Points on a hilly landscape, in no order, each with its height.
A ball rolls from a point to whichever of its 2 nearest points has the largest drop for the distance, and stops where none of them is lower. Distance is the straight distance between rows; heights are no part of it.
Lut height 665: [158  99 149 118  87 151 147 113 153 124 120 129 106 128 144  96 109 149
 113 143 157 123 123 151 128 100 103 128 147 138 141 102 155  84 115 171
 169 113 154]
Relib height 436: [143  89 103  90 116 156 122 172 115 140 175 158 178 119  96 116 130  98
 158 140 124 123 136 115  83 120 142 188 153 213 138 127 117  65  78 167
  83 107 115]
gol height 712: [121 136 144 109  67 121 153 114 179 112  94 180  90 115 116 115  81 146
  75 160 121 121 110 160 188 146  98 104 165  94 131 122 182 132  82 140
 166 124 175]
fanap height 336: [102 124  73 122 174 176 153 145  78 131 184 136 204 174 131 154 166 102
  90 138 106 152 139 116 132 195 153 160 133 108  90 114 112 151 132 141
 142 128 108]
Ved height 499: [117 138 132 131 111 152 118 128 132 110 138  97 146 128 149  85 154 125
 109 107 142 112 122 140 118 128 111 133 110 128 108 109 114 118 144 116
 140 127 126]
lon height 691: [150  95 143 115 126 123 111 129 161 108 101  98 101 166 132 158 118 150
 113 136 154 163 124 138 154 132  95  99 148  98 142  93 131 134 157 137
 190 112 111]
bivo height 509: [183  75 163 170 142 108 114 123 116 164 104 121 142 141 108 163 121 156
 137 104 122 157 113 126  93  93 158  86 142 130 157 129 146 152 160 108
 105 132 120]
Gov height 418: [137 159 136 158 154  97 134 136 120 154  95 144  79 131 123 156 103 113
 123 142 129 134 114 108 165 127 123 109 129  86 135 136 140 185 131 100
 115 136 129]
deda height 344: [135 138 103 136 159 133  95 145 148 152 174 100 146 181 110 141 129 128
 139 124 169  83 142 141 112 129 162 131 118 152 147 119  97 109 122 169
 147 118 100]
pase height 535: [ 87 107 105  67 148 101 130  88 158  75 105  91 129 136 154 123 143 165
 144 130  94 139 110 132 118 148  76 138 144 107 113 154 165  75 161 120
 204 174 135]
Vif height 433: [109 117 141  74 111 164 164 130 112  66 136 127 115  98 173  77 148  89
 122 129 114 143 141 127 143 114  56 197 119 122  89 116 128  88 123 134
 136 114 165]
Seme height 261: [124 170 118 175 133 130 151 164 126 167 109 157  64 137 106 182  63 172
  87 165 127 118  57 112 214 156 152  67 158  55 149  76 174 179 107 148
 129  95 122]
zatok height 578: [168  95 156 148  97 168 126 129  97 157 145 131 181 145 117 147 136  83
  92 117 126 174 187 121  99 139 160 153 122 145 148 104  95 167 131 149
 119  83 126]
mup height 337: [176 110 114 177 131 188 151 137  77 195 155 175 178 136 123 133 114  97
 163 128 105 108 103 121 115 100 180 120 134 151 150 111 152 149 149 143
 100 100 146]
sabi height 457: [ 89 151 150 105  72 154  94 104 128  89 145 121 147  77 136  80 163  82
 124 104 161 116 155 163  95 112 113 168  65 139  91 144  91 101 106  98
  84 114 144]
pusok height 505: [105 107 129  85 108 148 175 135 140  92 145 117 150  92 145  76 166 145
 136 132  56 132 189 132  79 132  96 204 148 179 110 142 116  71 116 160
 140 142 124]
Pegaf height 536: [112 107  89 129 102 174 151 123 129 148 145 128 214 174 113 128 140 126
 164 119  73  87 171 142 112 153 151 208 124 203  97 103 161 102 170 184
 147  95 143]
nilod height 543: [134 132 143 186 153 168 135 120  75 107 130 116 144 118 158 103 162 103
 152 118 128 152  56  92 107 107 133 118  98 110 104  85 132 139 152  96
  71  79 146]
vit height 419: [112 134 114 117 117 131  80 110 175 122 107 148 155 181 121 162 111 105
 186 127 188  65 138 171 165 137 124 176 107 155 103 120 155 107 135 154
 165 109 148]
Meti height 358: [127 120 110  78 158 131 148 171 131 130 195 139 125 128 130 113 146 125
 115 158 129 124 139 116 134 133 128 155 146 152 148 129  95  99  85 169
 119 148 105]
fozur height 394: [156 132 116 168 123 164 100 123 147 135 161 114 143 140 150  95 132 126
 196 112 146  42 100 139  86  66 165 153  86 187 149 119 130  70 133 153
 101 121 140]
lezib height 668: [143 154 155 145 140  97 106 121 160 112  77 104  69 149 144 151 113 147
 140 138 177 125 128 130 186  99 113 145 115 115 127  98 138 137 153 141
 176 126 134]
tabe height 592: [ 96 131 129  57 142  65 115  88 154  83 102 103  79  62 151 113 126 132
 132 122 127 149 158 134 135  98  91 148 118 115 120 187 110  98 126  90
 146 185 136]
mirel height 296: [132 134 138 122 139 131 173 106 135 114  68 167  69 129 130 141  64 126
 100 142  95 130 137 120 205 128  73 144 152  77 119 104 194 170 158 132
 188 104 176]
dovi height 293: [121  96 120 173 111 128 113 129 108 147 122 102 181 173 100 141 141 175
 123 108 107 152  66 129  61 164 149  77 140 152 128 107 167 125 149  93
 110 104 134]
Pelon height 411: [150 165 112 142 112 125 145 152 147 169 127 182 121 161  91 157  86 113
 140 129 132  80 164 133 186 141 162 141 132 144 152 172 150 174 111 150
 128 118 148]
maf height 437: [152 151 144 124 101  89 134 131 154 180  91 164 118 135  98 143 101 111
 158 121 134  86 217 149 156 118 169 168 128 159 136 195 130 176 135 142
 120 124 137]
zudeg height 465: [133 135 104 165 148 186 164 137  55 150 163 148 163 128 132 131 127  86
  81 128  93 130 101 112 146 152 144 103 115  67 128  95 129 184 118 112
 115 108 128]
Tul height 654: [ 92 135 115  71 135  65 122 106 154 100  85  92  82 104 122 151 123 129
  56 138 121 146 171 150 183 144  71 102 120  48 121 188 120 178 133 119
 176 184 102]
saduz height 490: [187  92 147 194 161 120 100 138 107 152  90 130 108 157 106 195 109 134
 136 124 153 180  84 120 143 105 135  73 141  87 154 114 151 177 163 114
 100 114 122]
duno height 422: [171 143 159 190 102 161 108 103 133 147 131 105 121 102 174  83 118 113
 175 113 169  52 106 165 120  46 148 133  84 145 151 117 129 108 142 139
 121 120 147]
Konuz height 217: [124 176 111 209 126 166 124 148 109 151 146 143  88 141 119 144  89 150
  83 171 163 121  50 118 178 152 152  61 130  79 141  53 144 153  93 150
 116  80 118]
pege height 333: [142 174  71 207 161 142 113 127  94 204 176 156 149 153 127 151 108 137
 154 126 150  46  84 141 120 116 218  89 107 118 134 136 137 178 121 114
  92 118 101]
daru height 421: [180 123 159 172  98 112 116 125 112 175  97 127 138 110 118 127 131 110
 212 113 107 114 131 105  77  78 179 153 112 193 144 122 134 121 191 145
  79 105 127]
nivir height 555: [150 140 164 164 118 163 155 120  86 116 128 126 122 100 169  91 148  91
  93 133 108 164 105 119 136  98  91 125 103 110  98  82 119 163 139 119
  97  94 155]
botis height 257: [154  76 105  79 145 126 146 141 118 123  91 166 137 155 123 159 115 104
 129 137  85 187 158 109 146 140  96 155 168 123 133 155 187 150 152 117
 157 123 172]
Nadup height 492: [147 116 102 123 152 189 145 122  59 130 166 183 172 120 132 116 139  57
 142 115 125 124 114 104 135 113 130 147 126  93 113 119 147 151 132 107
 106 112 156]
Zuneg height 366: [178  99  99 158 151 190 128 138 101 151 183 143 166 146 154 117 141 100
 208 126 118  73  87 126 105  82 169 130 118 159 147 124 153  80 145 157
 105 119 137]
Pova height 365: [102 146 124 131 121 132 124 133 115 123 147 136 162 119 111 136 157  80
  80 121 148 133 184 138 129 156 130 136 100 112  93 149  69 166 102 104
 109 127  95]
mefar height 498: [112 147  82 194 137 171 127 146  69 153 156 134 170 153 139 143 143 134
 162 145 119 116  73  87 106 152 167 146 107 163 112  65 140 129 147 140
  83  61 146]
Fot height 415: [127 113  62 103 165 126 135 156 108 154 157 185 173 167  97 158 121 118
 167 134 124 107 117 119 147 168 163 136 150 155 117 139 154 122 106 141
 107 116 142]
Fiv height 701: [124 163 169 115 133  65 115 113 178 114 118 132  47 127 142 129  88 142
 171 156 197  92  75 131 177 107 115  99 142 124 169 138 139  79 101 143
 141 154 138]
kam height 429: [110 137  95 117 115 136 146 138 141 120 161 133 110 144 124 112 114 161
  85 163 134 132  57 126 174 171 106  55 156  79 141  88 154 119 111 154
 167 126 118]
Ragi height 431: [ 87 184 132  99 133 120 162 109 130 120 162 103 111  66 148  71 129 115
  98 123 142  72 206 167 178 109 118 156  92 122 112 170  65 120  99 130
 137 181 135]
kavit height 448: [165 147 199 181 113 133 143 111 112 123 137 103  85  76 176  79 126 134
 121 121 153 103  86 148 125  45 130  82  92 127 158 114 116 117 122 130
  84 125 142]
Sota height 301: [105 138 161 126 129  52 108  81 157 104  73  41  75  75 161 126 132 189
  87 111 133 136 117 148 118 124  96 108 103  99 109 156 112 125 162  84
 165 190  99]
Pineb height 473: [ 97 192 148 109 147  48 109  98 159 123  95 128  61  88 136 128  82 116
 135 125 170 101 136 149 171 127 126 106  94 106 128 191  97 155 112  80
 116 187 119]
Finuv height 379: [ 85  94  87 108 158 153 151 127  82 109 148 124 206 143 129 137 170 119
  97 118  64 183 158 104 103 184 117 156 147 119  83 135 119 142 146 110
 141 138 123]
soti height 310: [126 126 111 106 131 122 173 119 101 111  94 193 123 119 134 119 120  98
 107 135  82 162 122 111 137 134  93 128 163 114 112 148 173 159 132  98
 121 130 176]
deles height 631: [193  67 161 166  89 183 124 120 121 156 146 115 159 111 122 101 146 164
 114 104 102 158 126 146  35 109 156  85 136 164 171 117 119 120 126 142
 105 118 125]
topu height 622: [ 96 104 126  26 140  57  98 107 139  74  94 110  89  95 137 134 150 105
  92 131 128 188 196 132 153 126  91 145 114  75 116 194 102 129 121  96
 170 168  99]
dor height 549: [166 133 175  80 172  76 122 136 138 125 108 129  79  87 111 142 133 101
 102 120 133 168 203 116 153  85 126 142 120 113 160 191  79 163 123  98
 126 164 103]
fab height 494: [149 129 162 136 118  60 121 106 168 144  50  99  95 106 110 156 105 158
 120  94 124 141 170 150 138 116 104 146 114 125 112 198 133 200 165  78
 156 164 119]
lar height 191: [162 152 168 134 126 105 181 140 107 153 141  96 111  69 135  95 138 153
 136 125  61 144 175 101  74  87 155 143 126 182 149 135  79 135 128 130
 106 165  94]
dure height 587: [ 60 180  86 150 112 120 176 125 109 134 146 106 170 132 128 111 172 145
 165 118  77  92 156 102 105 161 139 187 120 171  66 132 111 139 157 137
 111 141 117]
dusu height 306: [137 143  65 189 141 168 144 124  75 193 178 167 191 167 101 152 122 120
 129 135 106  75  75 137 119 150 209  91 107 137 134 137 158 158 121 134
  98 118 128]
mez height 372: [116 113  78  73 164 112 129 175 137 127 186 150 168 140  74 162 150 106
  93 145 112 151 188 131 113 194 158 146 159 104 135 192  86 136  80 142
 109 168  76]
lubal height 643: [ 99 139 147  91 136  86  97 119 174 103  74  76  76 141 146 156 129 148
 153 125 162 145 175 125 153 124 109 162 126 141 125 144 108 109 155 129
 163 160 119]
dugek height 441: [170 118 116 191 164 201 160 149  69 171 173 160 153 145 128 167 102 116
  79 166 126 120  98 116 170 141 162  95 149  70 169  86 135 192 111 153
 120  98 123]
Lagu height 612: [147  71 162 162 120 145 104 126 141 132 152  65 152 116 137 118 165 207
 126  97  81 170 107 111  20 115 137  81 127 152 159 103 100  86 138 115
  96 145  86]
gatis height 727: [119 132 144 138  73 138 141 120 153 113  69 196 107 132 113 118  83 134
 121 156 133 136  79 124 147 145 102 100 168 127 135  99 202 110 101 149
 153  91 194]
lufiz height 271: [ 93 122  86 107 147 136 132 183 118 138 136 151 179 170  72 182 141 104
  67 154 125 176 165 111 162 223 154 127 160 106 120 130 107 176 111 147
 114  97 108]
Zere height 313: [126 134 138 165  74 193 109 132 125 122 139 140 146 137 135  85 117  92
 138 141 171  93 102 132 125 105 121 156 100 162 126  88 138  97 107 168
 100  68 153]
tata height 364: [130 149 118 200 121 108 143 129 127 182 137 100 125 157 132 131 125 191
 141 128 138  97  84 119 100 131 171  91 129 163 156 112 131 150 139 133
 108 130 101]
kufod height 324: [109 145  92 127 109 143 113 151 129 138 160 150 155 167  96 159 132 103
  80 134 169 136 137 145 145 189 149 104 126  85 119 129 101 165 102 130
 129 110  99]
kunut height 513: [102 108 108  73 146 127 156 130 139 103 119 126 120 143 133 158 132 111
  62 146 126 173 185 138 201 169  67 145 141  45 117 138 117 167 138 154
 196 127 120]
Gav height 594: [157 128 132 180  97 171 153 149  94 178 145 156 172 134 108 135 113  93
  76 150 106 134 185 129 142 147 171 135 109 130 146 110 126 201 126 156
 130  94 131]
viv height 533: [140  88 165 101 103 154 173 122 132 108 142  87 158  80 153  92 164 149
 111 101  48 154 197 136  64 113 104 175 134 148 129 143 113 112 140 126
 174 150 129]
por height 466: [146 132 106 107 101 128 142 176 130 179 168 162 156 135  97 125 113 120
 161 160 127  94 178 115 114 128 187 203 136 229 150 135 122 100  89 194
 100 104 119]
Miluf height 408: [168 103 104 127 164 166 133 150 120 160 143 154 149 177 116 172 111 114
 100 147 138 131 127 141 189 151 143  90 149  76 158 118 153 169 135 151
 161 114 128]
Gopab height 299: [157 114 141 114 146 139 104 138 156 138 182  76 144 136 145 127 142 128
 128 124 165 108 185 145  96 112 144 137 121 162 167 126  58  94 108 154
 138 152  85]
lofun height 330: [127 108 106 183 123 156 120 133 110 166 162 101 184 159 121 129 147 167
 150 110  94 112  82 119  53 141 178  97 123 158 146 114 124 118 149 127
  87 120 109]
rele height 361: [121 196 100 190 144 120 144 128 111 175 143 166 105 141 118 127  90 123
 138 125 163  46  81 131 153 109 175 100 104 105 132 132 123 173 106 119
  98 149 136]
Dogok height 251: [116 133 148 127 132  77 148 110 142 127  91  52 107  98 147 111 137 194
 102 102  80 150 130 109 102 122  87 125 124 137 114 152 110 145 162  95
 155 190 111]
sak height 245: [141 135 154 102 140 121 142 153 132 145 176 114 136  78 109 106 161 139
 136 129 119 116 162 128  58  95 160 137 134 193 165 140  74  88  98 128
 114 171  89]
Sokel height 440: [173 101 187 156 157  85 102 110 104  97  86  99  47  99 155 129 117 126
 110 132 162 192  86 121 160  71  92  64 121  62 150 114 118 145 124 107
  96 144 122]
fiken height 558: [146  92 164  99 102 130 152 114 156 107 126  91 112  93 169  85 152 169
 119 114  79 143 152 147  64  80  92 136 144 140 143 134 144  80 132 117
 161 149 138]
zed height 525: [136 167 174  81 132  76 118 142 152 133 123 137  69  94 118 115 121  95
 110 139 165 139 203 119 153 106 153 129 118 140 153 178  62 133  89 133
 108 147 121]
linug height 349: [136  84 155  73 118  74  95 124 151 112  90 112  80 101 106 124 132 156
  95 122 136 197 132 144  98 146  97  62 154 109 172 155 117 121 109  96
 140 152  94]
pake height 554: [185  44 167 127 117 160  81 134 116 128 120 106 160 130 118 164 152 128
 109  86 120 206 193 123  64 126 139 135 109 134 148 108  96 145 154 128
 151 106 106]
gufi height 470: [183 109 187 187 142 140 115 119 100 115 101 131  80 126 142 138  97 119
 127 133 162 178  69 134 158  83 104  69 147  63 149  87 154 140 151 123
 113 105 138]
Rute height 385: [131 198 105 163 139 130 135 131 143 179 140 202 112 138 111 161  81 109
 162 131 140  34 126 141 193 129 163 117 120 110 124 139 165 168 115 126
 113 119 158]
Dezig height 392: [132 117 152 162  85 110 100 131 138 144 104 114 122 151 114 131 127 149
 194 120 125 137 128 101  72 120 162 144 124 232 158 100 133  95 139 143
  79  91 120]
Todef height 529: [198  52 168 140 113 111 106 119 133 151  93 127 145 122 123 160 134 143
 105  87 112 173 151 144  76 104 136 112 124 113 138 148 116 163 173  90
 157 138 109]
mano height 520: [ 70 199  92 118 152  48 142 146 153 138 116 134  79 131 117 140 111 159
 170 128 138  78 143  93 164 155 160 150 133 154 130 188 114 135 110 116
 100 168 121]
savem height 430: [124 102 131 150 112 168 133 141 133 119 115 120 143 157 139 116 122 143
 127 151 137 165  88  92 123 139 104 146 148 152 122  57 155  79 133 164
 109  64 157]
migub height 497: [121 133 108 129 144 166 117 125  99 124 131 133 141 141 135 140 131 106
  73 136 127 173  88 117 166 165 112  90 120  48  92  78 142 157 139 105
 149  89 132]
Dosu height 647: [197  80 176 147  74 160 151 119 126 142 125 142 134 112 140  90 124 146
  86 119 109 144 145 151 103  87 121 106 137 138 183 112 135 120 118 151
 145 117 145]
gisi height 388: [120 119 134  82 124 127 134  92 135  82  97 149 105 102 166  93 126  99
 152 121 114 123 130 134 118  91  62 173 125 120 116 154 170  85 124 114
 164 139 186]
Luri height 382: [117 104  65 103 162 168 140 176 100 155 205 162 207 179  92 164 127 106
 108 153 129 112 117 127 125 187 174 149 148 134 126 142 112 122  88 167
 103 115 114]
fal height 515: [154  89 149 130 135 180 111 149  83 117 139 136 148  76 133 106 167  93
 174 107  79 179  98  93  38  89 129 134 140 158 131 109 114  86 139 102
  52 115 133]
sefim height 611: [116 132 117 158  74 185 151 138 123 147 168 126 205 148 109 124 128 120
  71 120 116 103 186 156 135 165 145 163 111 133 120 117 112 177 126 171
 153 105 111]
lotu height 563: [ 73 118 122  68 155  86 108  80 153  72 100  78 106 101 148 122 159 168
 156 110  78 154 144 119  92 127  69 172 125 121  99 165 126  76 167  82
 166 181 122]
mek height 469: [142 160 153 149 118  83 121 116 176 162  58 133 100 134 100 175  81 129
 145 114 144  85 197 173 191 117 133 144 110 114 127 187 135 200 152 109
 157 152 130]
Nid height 684: [142 125 155 139 108 109 106 101 176 103 106 103  82 156 143 112 105 159
 163 136 193  98  81 144 125 108 102 112 136 146 153 103 159  63 118 145
 160 133 150]
Mub height 516: [ 87 138  91 130  78 150 128 129 149 128 144  95 188 151 122 113 140 136
 160 131 129  66 166 145 114 153 135 219 122 207  91 115 131  94 137 169
 132  95 125]
teno height 476: [ 72 170 105 147 137  83 109 120 157 124  88 156 120 159 125 156 105 142
 185 128 143  93 101 124 137 155 140 141 127 159  85 143 179 122 150 104
 143 140 149]
vov height 729: [147 101 135 130 103 124 129 144 131 129 103 172 128 155  99 149 102 126
 118 144 145 170 103 126 144 144 137  96 159 135 161 119 184 130 117 138
 116 109 152]
mupak height 711: [148  83 126 104 139 121  94 143 153 122 126 137 100 173 109 155 122 136
 126 154 174 155  89 133 152 145 124  80 165  96 167 119 146  97 115 164
 153 121 121]
nafor height 444: [133 188 166 176 162  58 111 107 140 140  86 104  55  96 141 166  91 131
 115 116 152 119 117 130 175 113 116 115  97 103 118 150 112 195 140  74
 120 155 119]
detak height 396: [ 85 151 101 110 120 137 102  88 131 106 165 122 164 121 117 112 145  97
 105  98 177  99 164 180 124 157 126 122  94  97  78 170  84 149 102 102
 124 156  99]
zabun height 247: [111  96 108 118 116 103  90 122 134 120 108 148 163 173  99 141 130 161
 173 105 117 148  89 134  72 159 138  98 146 162 107 128 166 105 136  87
 128 115 127]
zos height 501: [ 88  86  80  77 142 118 110  99 171  83 109 106 164 175 136 150 145 156
 164 112 130 101 140 176 136 153  88 144 138 114  83 137 165  77 158 133
 211 153 140]
regu height 327: [138 100 106  95 152 126 140 167 123 149 127 163 159 148  89 165 130 114
  83 141  93 164 157 108 114 179 159 117 168 121 156 179 120 160 113 127
 127 135 102]
tomo height 521: [129 135 146  81 148  50 102 123 160 138  86 101  95  93 113 150 116 156
 120 118 127 146 196 136 124 134 142 132 142 131 145 204 101 152 136  84
 142 190  87]
bezi height 423: [ 89  98  91 113 152 169 113 118 116 102 146  72 193 154 136 149 183 133
 124 110  98 161 110 123 100 190 113 133 123 111  82  85 104 103 160 117
 142 116 109]
dugif height 495: [159 125 147 197 137 165 144 123 118 154 179  63 154 115 169  78 145 163
 138 100 122  69 101 140  67  82 165  97  97 137 175 114 100 104 137 146
  97 147 101]
Demak height 506: [109 161 150 130 104 132 131 107 132 110 121  79 101 120 153 112 138 149
  58 124 137 121 156 137 162 135 106 116  95  95 103 116 102 157 129 131
 163 131 115]
Tet height 381: [134 131  93 151 134 167  88 107 131 152 157 131 182 177 120 158 127 122
 164 113 176  65 128 159 142 123 166 135  93 148 125 108 138 126 145 142
 156  89 125]
tanin height 540: [131 109 175  91 130 144  94 137 119  94 119 121 115  61 144  91 181 117
 170 115  99 198 138 106  42  88 104 135 121 149 143 122  91  76 119  92
  77 112 119]
nidog height 500: [156 167 158 115 147  92 118 129 149 135 110 159  74 103 128 112 101  91
 150 128 184 104 165 127 169  79 140 132 111 136 153 154 107 141  98 109
  97 136 149]
zoku height 267: [109 142 112 175 102 175  98 129 120 131 150 141 145 160 115 129 118 136
 104 146 172 115  73 131 134 140 146  96 118 127 127  65 136 126 105 145
 105  52 132]
seres height 523: [ 78 161  94 155 138 145 107 113 113 124 112 148 123 154 114 169 113 115
 102 138 161 125  56 123 168 166 128  72 118  63  83  81 159 169 141  92
 149  99 133]
vazi height 471: [ 99 133 114 100 120 147 142 129 138 102 142  98 110 132 144 119 126 134
  67 149 140 135 115 146 197 166  67 111 129  67 109  82 118 136 132 165
 199 135 112]
Lakod height 493: [161  87 119 148 150 196 149 154  69 113 167 144 165 108 150  90 154 107
 167 135  86 170  79 103  78 102 134 133 139 151 144  94 146  69 129 155
  50  97 156]
Nosal height 139: [168 119 177 176 123 111 182 129 110 137 107  84  91  83 156 103 137 168
 120 125  67 171 143 106  95  83 124 126 130 168 148 113 114 134 168 124
 110 149 120]
kup height 467: [119 106 109 168 138 178 162 157  70 130 154 131 147 130 145 112 150 107
 132 159 111 185  75  73 109 131 134 135 139 156 127  58 130  94 119 154
  59  57 154]
gifuv height 496: [ 60 186 110  94 128  55 121 105 158 102 121 155  99  94 104 132 114 113
 145 119 161  93 173 149 159 140 129 139 125 133 109 209 112 133  99 109
 102 183 117]
rareg height 571: [123 105 170  79 116 137 115 121 119  82 116  95 120 107 139  97 163 127
 145 116 116 190 161 106  86 123  93 157 106 154 115 105  78  86 127 120
 129 112 127]
Borep height 447: [166 122 137 119 133 133 128 140 109 159 123 159 149 131 122 116 130  96
 198 110 111 117 155 100 123  86 164 171 131 179 130 132 127 116 151 143
 114 125 141]
Fivus height 545: [ 93 160  95 108 125  79 125 151 136 141 148 154 134 135 114 132 125 143
 169 129 121 109 135 101 102 151 158 147 143 189 116 153 102 105 102 122
  95 145 106]
zafi height 362: [134 142  77 117 173 147 144 174 170 149 134 150 120 187 106 196 105 161
  86 161 129 103 108 146 216 183 143  85 167  43 147 114 162 157 112 162
 187 118 115]
vava height 352: [147 123 160 130 109 135 160 126 133 123  71 136  90 140 159 143  94 139
 106 152 122 171 140 104 175 118  80 160 153 128 136  74 169 141 142 146
 148  81 172]
Nopor height 399: [110 159 133  83 139 118 164 139 147 115 190 111 113  94 141  74 144 127
  85 142 133 101 155 136 147 126 117 131 121 133 139 138  64  98  79 152
 123 173 107]
num height 610: [106 120 153  38 132  96  90 113 161  73  86  70  91 104 136 119 158 131
 145 129 139 171 211 115 127 126  88 186 119 157 123 129  82  90 123 137
 146 140 120]
rek height 311: [115 174  85 150 162 117 165 149 155 145 114 169  90 166 101 176  75 175
 104 158 100  77  77 124 199 172 149  85 151  51 123 138 171 189 126 130
 161 134 118]
taf height 351: [ 95 104 105  64 114 120  95 147 151 108 183 146 163 121  77 114 151 102
  98 138 152 137 161 162  90 177 136 129 148 140 138 163  73 102  58 128
 110 154  74]
Tusev height 196: [142 126 168 163 134  90 184 133 111 141  92  85  98 109 149 124 121 176
  82 127  57 174 115  95 120 116  89 127 151 116 126 123 144 181 165  98
 132 158 126]
nuko height 185: [131  91 114  82 147 118 103 122 134 110 105 143 148 138 118 134 137 122
 152 101 110 164 128 118  86 136 110 137 158 140 112 154 164 122 144  94
 150 144 146]
veg height 395: [131 140 118 157 111 126 145 141 133 146 160 132 125 142 120 118 117 178
 101 137 124 118  69 116 111 129 144  54 157 118 147 121 130 125 104 132
 128 148 114]
Lisid height 522: [119 145 112 188 133 179 105 137 103 123 134 109 147 142 156 114 150 131
 177 132 142 104  46 111  86 102 145 122  99 141 119  76 145  91 147 125
  67  75 147]
Lobi height 678: [ 80 156 108  67 116  75 134 116 165 101 122 132  71  98 111 118 115 114
  71 164 151 122 103 153 204 161  98  77 133  58 130 150 124 148 101 132
 159 171 107]
vukem height 475: [116 114 105  62 129 157 159 144 118  87 172 124 147  98 163  66 159 110
 149 127 105  95 144 138 121 113  84 199 132 158  97 142 126  51  95 141
 122 147 135]
feg height 474: [164 143 132 116 159 126 140 137 108 141 137 180 111 109 140 121 108  55
 183 132 151  92 146 100 156  78 134 167 134 148 130 138 133 109 116 136
 111 126 161]
vasit height 353: [121 125 182 106 131  85  93  98 145 102 109  55  84  68 182 102 148 150
 116 112 139 151 132 136  99  97 104 103  93 129 123 127  70  92 146  92
 132 150 113]
bevi height 468: [ 84 142 109 144 137 154 138 112 115  99 123  73 151 142 167 108 175 140
 125 108  92 122 109 117 124 141  95 123 105  91  96  96 141 131 176 116
 158 126 129]
ser height 350: [101 143 120 120 143 127 163 119  95  96 124 171  86 108 152 107 113 117
 115 153 108 146  59  87 152 124  89 102 149  86 110 124 173 136 120 112
 123 153 165]
dapuv height 389: [115 147 120 135 157  92 129 132 105 118 102 143  85 116 121 143 127  98
  86 139 126 175  56 107 174 137 106  80 139  56 125 132 144 172 122  82
 111 148 127]
Tar height 514: [164 136 145 144 163 154 124 104  73 136 141 157 126  94 155 119 141  40
 151 105 115 109 126 119 133  77 134 127 103  79 118 140 120 164 151  85
 107 143 148]
venuf height 398: [146 112 189 120 139  94  98 121 125  90 118  81  73  97 158  93 156 151
 119 123 160 172  76 118 108  94  96  67 114 103 147 102  90  87 139 126
 116 139 103]
vufun height 402: [162  89 126  79 145 137 110 145 132 112 170 159 137 121 104 104 137 101
 161 135 153 122 121 117  96 103 126 140 173 154 149 142 116  63  76 152
 106 136 121]
Mose height 586: [138  83 144 101 129 125 129 125 157 103 140  83 130 133 140 114 157 187
 134 122 106 151 107 129  58 119 112  92 138 130 152 100 124  69 139 134
 155 150 115]
Sepe height 565: [ 74 183  66 126 142  88 179 157 103 159 163 149 154 123 100 139 132 129
 183 136  87  89 163  84 132 164 174 188 136 173  88 166 106 136 114 130
  84 156 107]
Gug height 343: [151 116 152  99 117 122 146  98 133  98  79 165  89 110 146 128  91 125
 123 138 104 122 136 136 172  95  64 148 138  91 113 147 204 133 145 111
 189 142 175]
Sumib height 426: [ 71 132 130  97  92 125  99  88 141  78 139 124 149  82 127  85 158 108
 120  89 161  99 156 177  97 124 106 120  92 112  73 175  95  98  98  78
 133 151 127]
Bozim height 472: [179 118 184 178 132 130 136 106 136 132 147  71 107  79 168  78 136 183
 122  87 123 111 104 149  80  57 133  79 100 136 163 146  95 112 137 113
 108 163 119]
zumo height 524: [ 72 167 104 177 122 138  97 123 125 124  92 114 143 169 117 180 126 134
 139 122 159 128  90 122 149 178 128 124 115 115  75  78 156 161 171  98
 133  80 134]
vef height 695: [ 88 164 131  93 101  90 146 121 160 111 125 171  95 119 112 114 108 136
 100 141 151 114  97 148 147 165 111  77 148 100 124 162 150 136  86 123
 131 163 141]
fale height 491: [108 137 102 110  95 127 141 145 155 154 154 138 177 138  95 129 129 115
 152 134 127  77 217 151 134 156 170 209 129 212 112 156 110 117 116 174
 121 119 111]
dusof height 356: [117 142 155 138  65 129 105 118 155 109 113 140 125 133 115  88 126 143
 168 137 148 107 111 136  84 126 131 156 121 205 127 118 140  78 104 143
 102  86 158]
bana height 534: [146 152 171 149 128 125 127 100  95 110 107 141  94  79 162  96 134  90
 116 115 130 125 119 126 145  65 104 133  88  99 104 130 120 159 152  85
 124 132 168]
seri height 393: [155 131 151 193 111 175 148 141 117 139  93 135 123 147 138 145  89 132
 148 144 133 158 123  90 172 125 116 151 137 152 143  39 167 136 163 178
 127  54 172]
Daba height 502: [ 84 155 108 164 110  95  75 109 144 124  74 128 143 180 101 181 130 122
 176 119 159 115 137 131 132 160 147 145 113 157  84 132 134 154 166 114
 136 104 139]
gem height 446: [103 144  63 112 178  98 102 138 125 143 134 179 146 194 103 175 113 107
 214 119 142  91  85 118 145 145 155 134 137 157  96 158 181 122 141 110
 134 120 138]
gelup height 458: [124  80 104  73 122 139  97 126 161 110 119 123 168 185 108 147 124 132
 178 122 150  99 159 165 140 145 116 181 151 155 111 137 156  80 134 165
 178 114 141]
kogu height 300: [104 108 146  58 103  83  83 131 146 103 131 131 127 105  90 126 146 118
  97 115 154 180 133 148 103 154 119  81 150 116 150 159  84 116  77 104
 108 164  87]

For each start below, name the point where the ball stops.
bivo -> Nosal
bana -> Konuz
mano -> nuko
Fiv -> mirel
seres -> Konuz
vef -> Nosal
zed -> Konuz
gelup -> Nosal
tomo -> dusu
lon -> mirel
Nid -> mirel

Call two points neighbours if one is among the 2 nearest of the other. Go from one point of each pair to the other, from neighbour to neighbour, staying as low as possible. Name the highest point that can't be avoided.
mirel and fanap -> nivir
Konuz and lufiz -> zumo
dusu and nuko -> dugif
fanap and lufiz -> Ved
lufiz and kogu -> mez
